Each row is a point on a tangle of strands that fork, close into loops and nearly touch. The rows are in no order.
Two points are linked if the straight distance between their rows is under 86.8. Some points are linked to none.
K592: [-13 -38 -15  27  46 -32  17 -34   0   1  39 -19  -9  24  32  16  37 -31
  34  -8 -15 -45  27 -26   8 -39 -27  17  34   4   9  -7  68 -15]
K347: [-29  -2  23 -26 -43  -4 -25 -11  -3 -27  26 -13 -33 -27 -12 -31 -22  30
 -37  -6  12  59  -4  27 -10  21  11  -8 -27   1 -13 -33 -44  12]
K554: [ -6  -2  -7  30  55 -22 -25 -35   3   0  25 -18   7  16  10   0  33 -29
  60 -29  -7 -64  41 -21  -4  -8 -41  16  35  20 -36  21  69  -5]
K675: [  2 -13   6  -3 -41  19  13   6   3  27  65  16  -1  18 -17   7 -31  19
 -12  17  -3  31  11   1  11  32   1  33 -23  12   9   1 -26 -39]
K831: [ 10  31  42   0 -17  23  16  29 -11  39  17  10  17   4 -52  14 -23  39
   6  23  -9  27  29 -20  14  16   5  14 -52  23 -16  21 -40 -24]
K729: [ -4 -48 -27   7 -34   4   5   2  17 -11  50  13  14  22  20 -17 -21 -15
 -14   0  -4  -9 -28  25   1  20   8  38   9   5  26 -21  10 -20]
K33: [ -5 -43  -1  21  34 -26  13 -31 -11 -13  37 -16   5  40  37   7  28 -33
   6  -2 -27 -38  32 -19   9 -37 -15  18  30   6  20 -14  67 -11]
K455: [-22  29  30 -26  -7  -2 -30  -2 -20 -22  30 -18  11  -4 -25 -15 -15  35
  -4  -2   2  -5  21  22  -7  52 -26   9 -32  27 -37   9 -20 -12]
K226: [  9  38  20 -11  61 -11 -13 -64   2  14 -19 -25 -44  -2   0  20  32  -4
  21  -5  -2   3  46 -20  10 -45 -36 -27  30 -15 -16  -9   8  17]
K763: [  2 -23 -37   5 -13  12  24   6  39  14  -2  18  -6   1  20  12  -2  -7
   2   0   5   3 -48  15   9  -7  10  14  15 -18  31  -3  -1   0]
K906: [-12  14 -16  32  60 -26 -22 -42  20  21  27 -21   0   6   3   8  35 -13
  86 -30  -7 -58  40 -24  -7  -2 -61  28  33  21 -50  44  57  -8]
K691: [  3 -10  31  18 -37  22  17  42 -19  26 -23  21  -3 -14 -53   1 -10  22
 -26   9   6  59  13 -15  10  10  43  -9 -45   4   8  -3 -45  -2]
K218: [ -8  54  -3 -16  13  -3 -46  19 -15 -11 -40  -5  30 -21 -15 -19   5   9
   2 -23  17 -53   0  15 -21  47 -29 -24  -9  18 -32  32   4  18]
K734: [  3 -29  12  19 -44  23  30  24  -8  29 -15  28  -9   0 -35   0 -11  18
 -35  12  -3  69   0  -3  11   0  39  -3 -25  -9  23 -20 -46  -3]
K320: [ -3  51  58 -11  21  -2 -15  -9 -36   6 -37 -13 -12  -1 -44  -2   3  29
 -12  -1  -9  35  62  -7   5   0  -4 -37 -29   9 -35  -2 -34  17]
K667: [ 11 -12 -31  14 -46  18  14  35  36  15 -33  36   1 -19 -15  -9 -17   2
 -13  -3   5  30 -50  31 -12  29  35  -9  -3 -10  19   7 -37   3]
K918: [ 11   9  36  10 -27  25  18  34 -21  39   3  15   8  -2 -56  14 -19  27
 -15  18  -2  44  25 -27  17   9  23   3 -49  11  -3   8 -36 -16]
K197: [ -5 -20 -11  46  55 -27  -4 -32   0   8  19 -16   7  25  16   5  41 -40
  45 -27 -17 -61  48 -34   3 -35 -32  11  43  18 -25   0  85  -7]
K23: [-11 -47   5 -10 -17  -7  -3 -29 -18 -38  66 -18  -4  29  29 -19  -7 -12
 -36   5 -15  14  16  12   1  -5  -2  28   5   2  13 -37  17  -6]
K710: [ -9 -58 -13   3 -39  -7   1 -12   0 -24  69   3   5  29  28 -25 -18 -10
 -28   3 -17   5  -9  22  -1  20   5  41   4   6  25 -31  12 -18]
K940: [-25  12  -6 -29  14 -18 -58 -20  -5 -67  25 -34   3 -29  28 -47  12 -21
   6 -15  14 -52 -22  32 -29  11 -29   1   8  12 -14 -11  14  17]
K19: [ -5 -37 -36  26   7   0  27  27  39  -1 -22  11  22   8  39  19  14 -18
  18  -4  -5 -39 -49   1  14 -35   7  13  19  -9  16  -5  50  10]
K167: [  2 -25  10  18 -30  18  -4  40 -31 -14 -18   5  37  13 -32 -11 -20  -2
 -34  -2  12  -5  -2   0   2  30  29   2 -33  21  -3 -14  10  -5]
K898: [ 21  -6 -20  14 -26  25  23  40   5  14 -37  29  15  -6 -17  14 -15  -7
 -12  -3   8  14 -29   2   5   7  29  -9  -6 -10  11   8 -18   4]
K80: [ 35  82   5  -6   8  13   2  35   3  48 -45  17  19 -33 -30  21  -5  16
  34  -7  -9 -10   7 -31 -12   9 -10 -21 -10   1 -28  63 -30   4]
K345: [-17   6 -19 -26 -10 -14 -37  -7  14 -52 -10 -14 -11 -32  24 -41  -2  -5
 -13  -8  15  -7 -52  42 -28  16   5 -14   4  -2   5 -13 -14  25]
K567: [ -2  10 -22  -2  52 -25  13 -28  30  -9 -51 -16 -44 -33  41  13  34  -6
  30  -1   5   5 -20  -4  -6 -42  -4 -30  32 -29   7  13  13  26]
K457: [ 13  28   8 -21   8   2  24 -24  10  40  15   8 -37  -5   7  32   3  13
  15  20   2  34   7 -17  14 -33  -8  -1   8 -27  16   4 -36  -8]
K60: [  0 -28 -14  13 -30  16  -6  32  -4 -22 -13  10  34   9  -5 -18 -22 -13
 -26  -3  11 -16 -29  21  -6  24  27   7 -14   9   5 -20   6  -3]
K911: [ -5 -34 -25   5 -30   8  -8  15  15 -24  18   9  22   8  15 -22 -18 -14
 -11  -3   6 -21 -43  34  -6  20  16  19   3   3  16 -20  11  -6]
K875: [ 25  30   1  -8  15  -1  31 -15  10  64   6   6 -19  -2   1  50  11   5
  33  13  -1   6   6 -38  17 -42 -19   6  13 -25   8  16 -15 -18]
K705: [ 13 -51  -3  18 -26  14  24  18 -26   5  12   9  29  45  -3   4 -18 -10
 -41  14 -13   2  10 -12  12   6  18  24  -8   7  18 -17  22 -16]
K442: [  7  60  40 -18  47  -3 -18 -52  -9  13 -20 -19 -29   6 -17  12  13  12
  12  -1  -9  15  59 -11   7 -27 -36 -28  11  -5 -35  -2 -17  17]
K613: [-13 -28 -21  20  17  -7   5  23  38 -38 -30  -7  26   5  49 -10  20 -20
  16  -7  -7 -47 -46  19   7 -45  14   1  18  -5  13 -15  53  18]
K527: [ -2  -2 -15   5 -47   8  -3  35  20   1 -32  23  -7 -29 -23 -27 -18  12
 -19  -7  11  37 -40  32 -21  45  39 -21 -15  -2  12   2 -51   6]
K838: [-16   9 -33 -12  30  -9 -29 -14  25 -24   6 -15  -2 -36  25 -10  20  -9
  43  -6  28 -53 -28   8 -21  10 -22  -3  22  -4  -7  26  33   6]
K104: [ 26  60 -11  -7  -3  17  -5  44   2  28 -47  19  24 -32 -24  19  -8   6
  22 -12   6 -23 -11 -18 -14  26  -5 -21  -7   4 -24  60 -14   4]
K522: [  7 -38 -31  21  -3   6  33  20  14  11   7  19  30  24  25  24   0 -27
   8  -3  -5 -39 -26 -10  14 -15   6  23  17   3  18   1  45 -11]
K63: [-18 -17  29 -11 -29   6  -3 -12 -18 -17   7  -8 -30  -9 -12 -18 -15  24
 -47   5   6  71  14  10   4   0  23 -13 -25  -6  -1 -40 -38  14]
K204: [ 17 -47 -20  25 -22   3  21  24 -14   4  24  21  47  41  12  11 -17 -30
 -15   2 -16 -33  -1 -12   8  14  11  27   6  16  18   4  45 -24]
K210: [  6  16   5 -16   9   3  13 -21  -2   4 -12   1 -37  -5   7  15   1   6
  -5   8   5  41   5   1   8 -25   2 -20  10 -25  16  -4 -30   9]
K362: [ -6   6 -31  -6  22  -4 -14  -6  28 -23 -20  -6  -4 -29  29  -4  14 -10
  25  -4  22 -35 -39  11 -11  -4  -4 -11  20 -12   3  14  22  15]
K586: [ -5 -22 -22  14  40 -19  29 -29   7  27  25 -10 -16  10  23  35  30 -15
  38  -2   0 -32   8 -32  13 -37 -33  17  30  -8   5   3  46 -17]
K133: [  6 -16 -25  -5 -20  17  32  -7  30  38  25  22 -24   4  11  19  -6   5
   0  10   5  22 -26   4  16 -10   2  17  14 -21  36  -5 -25 -12]
K391: [  6  13   6 -17   5  -5  12  -8   1  -7 -36   5 -36 -14  10   0  -1   3
 -11   4   2  53  -5  10  -3 -12  21 -32   8 -27  12  -1 -43  20]
K469: [ -8 -14   3  -5 -11  -8 -32   4 -27 -43  36 -10  30  16   2 -27 -18 -12
  -9  -5   5 -34   0  18 -12  36  -7  16  -9  21 -12 -11  18 -16]
K721: [ -6 -19 -38  -1   2   5   8  -6  42  -3   8   6 -11 -13  31   5   6  -8
  20   2  17 -15 -51  17   0  -7   1  13  21 -15  25   5  10   2]
K907: [ 33  18  37   4   2  10  33   1 -36  65  -9   3   5  28 -42  41   2  10
 -18  25 -25  39  47 -51  21 -46  -4  -1 -15  -6   0  -5 -21 -15]
K95: [  4  -1 -16   0  25  -5  26 -26  13  37  18  -3 -24  -1  17  40  18  -6
  33   9   8 -14  -2 -26  16 -37 -24  11  24 -19  13   8  14 -14]
K98: [-11  10  -6 -16 -16   2 -26   9  -7 -32 -16  -3  -2 -19  -2 -24 -11   5
 -16  -8  19   0 -23  28 -17  26   9 -18 -10   0  -2  -8 -19  14]
K27: [  5 -46   7  12  17 -18  20 -22 -28  -7  24 -12  13  58  23  12  17 -27
 -26  11 -35 -21  41 -26  12 -34  -6  19  29  11  26 -25  59  -8]
K402: [ 11  27   0  -2  57 -23   8 -42  10  11 -56 -16 -43 -16  18  23  34 -10
  26  -7  -1   7  15 -19   3 -51 -14 -37  36 -25  -4   2   9  24]
K202: [-31  45  67 -22 -11  -2 -12  14 -17   2   6 -13  -2 -20 -50  -8  -9  62
  -5  12  -2  38  45   2   7  33   3  -9 -62  29 -32   7 -52   5]
K787: [-19  23 -19 -16  35  -9 -44 -19  15 -23  19 -20   7 -27  14 -16  18  -3
  49 -14  20 -63  -9  11 -20  28 -43   4  19   9 -24  38  31   2]
K577: [ -7 -29  28   4 -25  13  20   2 -24   9 -11   5 -22   9 -18  -1  -7  20
 -48  15  -3  78  21  -6  14 -16  34 -12 -19 -13  15 -37 -39  11]
K773: [ 12 -37  13  18 -28  16   8  24 -37   3   8   5  29  32 -24   0 -21   0
 -39  12  -4   9  18 -12   7  25  20  17 -25  17   2 -13  15 -21]
K36: [  0  -2 -16 -13 -38  20   6  -8  28  28  58  16 -20   1   0   3 -20  14
   1  14  10  26 -14  13   5  25  -2  25   0  -5  18   1 -31 -25]
K371: [ -8   7   3  -7 -37   7 -16  26   0  -8 -11   9  -6 -21 -25 -19 -20  20
 -21  -2  23  31 -18  23 -14  42  24 -13 -29   6  -2  -3 -42   4]
K277: [  0   9  16 -24   8 -20  15  -1   4 -18 -45   1 -51 -24  16 -18   0   4
 -16  -1  -8  76  -3  18 -16  -3  33 -42  15 -33   2   4 -65  30]
K184: [ 11  57  41  -6  40   0 -23 -33 -25  11 -43 -14 -15  12 -36   5  11  10
  -5 -10  -9  14  64 -11   4 -16 -24 -35   2   5 -38  -4 -11  20]
K4: [  6 -49   1   9  -2   1  30  -8 -23   3  18   0  13  54  16  13   2 -17
 -39  15 -25  -4  19 -17  16 -23   4  21  14   3  30 -26  32  -9]
K265: [ 36  37  -1   0  10   6  28   9  -3  51 -33  15  -1  -9 -12  45   3  -2
  22   1  -4   8   3 -37  11 -33  -3 -12  10 -22  -1  22 -16  -3]
K116: [-13 -34 -27  14  -8  -2  -7  25  54 -37 -21   4  21   5  46 -31   4 -13
   0  -6 -10 -24 -71  45   1 -25  18  14   8  -6  25 -25  25  16]
K198: [-19  -4  -2 -14  -4 -17 -52  -2 -18 -61  37 -18  28  -6  16 -45  -6 -22
   4 -14   8 -58 -16  28 -24  30 -13  16   2  22 -14 -11  21  -4]
K224: [ 13   7  -6   3  -5  17   9  22 -12   4 -35  13  17   0 -12  14  -9  -6
  -8  -4  11  -3  -9  -4   2   3  14 -16  -2  -7  -1   5   2   6]
K239: [-22   8 -19 -33   7 -16 -42 -27  19 -60   9 -28 -19 -39  35 -39  12  -7
   0  -9  16 -18 -43  38 -27   2 -14  -8  11  -4   1  -9  -4  27]
K93: [ -5   2 -21  -1  39 -12   1 -16  24 -23 -43 -11 -16 -23  37   2  24 -10
  23  -5  10 -16 -28   5  -5 -30   2 -23  26 -20   6   6  24  25]
K432: [ 15  33  -7  -3  -6  20  -7  29 -10  10 -28  14  26 -10 -26  10 -14   2
   9  -8  16 -22  -6  -5  -3  28  -5 -16 -14   7 -17  33  -3  -1]
K297: [ 31  94  17 -17  15  -1  10  29  16  52 -25  20   3 -35 -28  15  -8  29
  36  15 -20  16  10 -27 -16   2  -1 -20 -21  -7 -19  65 -63   2]
K746: [-12  43  60 -15  -3   6  -6   2 -24   8   0  -6 -11  -6 -42   0  -7  44
  -9  14  -4  49  49 -10  10   8   5 -16 -47  14 -26   2 -45   3]
K166: [  5 -47  15  20 -15 -18 -11  -4 -46 -42  31 -14  34  51  16 -22  -7 -23
 -40  12 -28 -18  37  -6  -1   6  12  22   1  23   8 -26  51 -14]
K248: [-16   1  16 -12 -23  -1 -34  13 -28 -29  22 -10  20   0 -24 -21 -23  15
 -20  -3  12 -11   3  19 -10  56  -6  13 -33  27 -21  -7  -7 -13]

A tip is a point with one link. Name the tips that can be reached along the links from each point below, in the order of the rows.
K239 => K455, K297
K586 => K906, K23, K277, K265, K116
K320 => K675, K202, K787
K691 => K347, K831

A fork is a point with three links, a tip a point with one. Leave the first point through the second and follow the links. Name the first fork or tip that comes.
K613, K19 => K705
K691, K734 => K347
K226, K402 => K362
K224, K432 => K297
K63, K577 => K831
K898, K667 => K455
K362, K93 => K202
K705, K4 => K592
K875, K457 => K277

Name the points in between on the shortest way along the links from the first point to the second, in order.
K133, K320 => K763 > K721 > K362 > K93 > K567 > K402 > K226 > K442 > K184
K19, K773 => K522 > K204 > K705
K875, K554 => K95 > K586 > K592 > K197
K554, K729 => K197 > K592 > K33 > K27 > K4 > K705 > K773 > K167 > K60 > K911
K918, K347 => K691 > K734 > K577 > K63
K527, K80 => K667 > K898 > K224 > K432 > K104
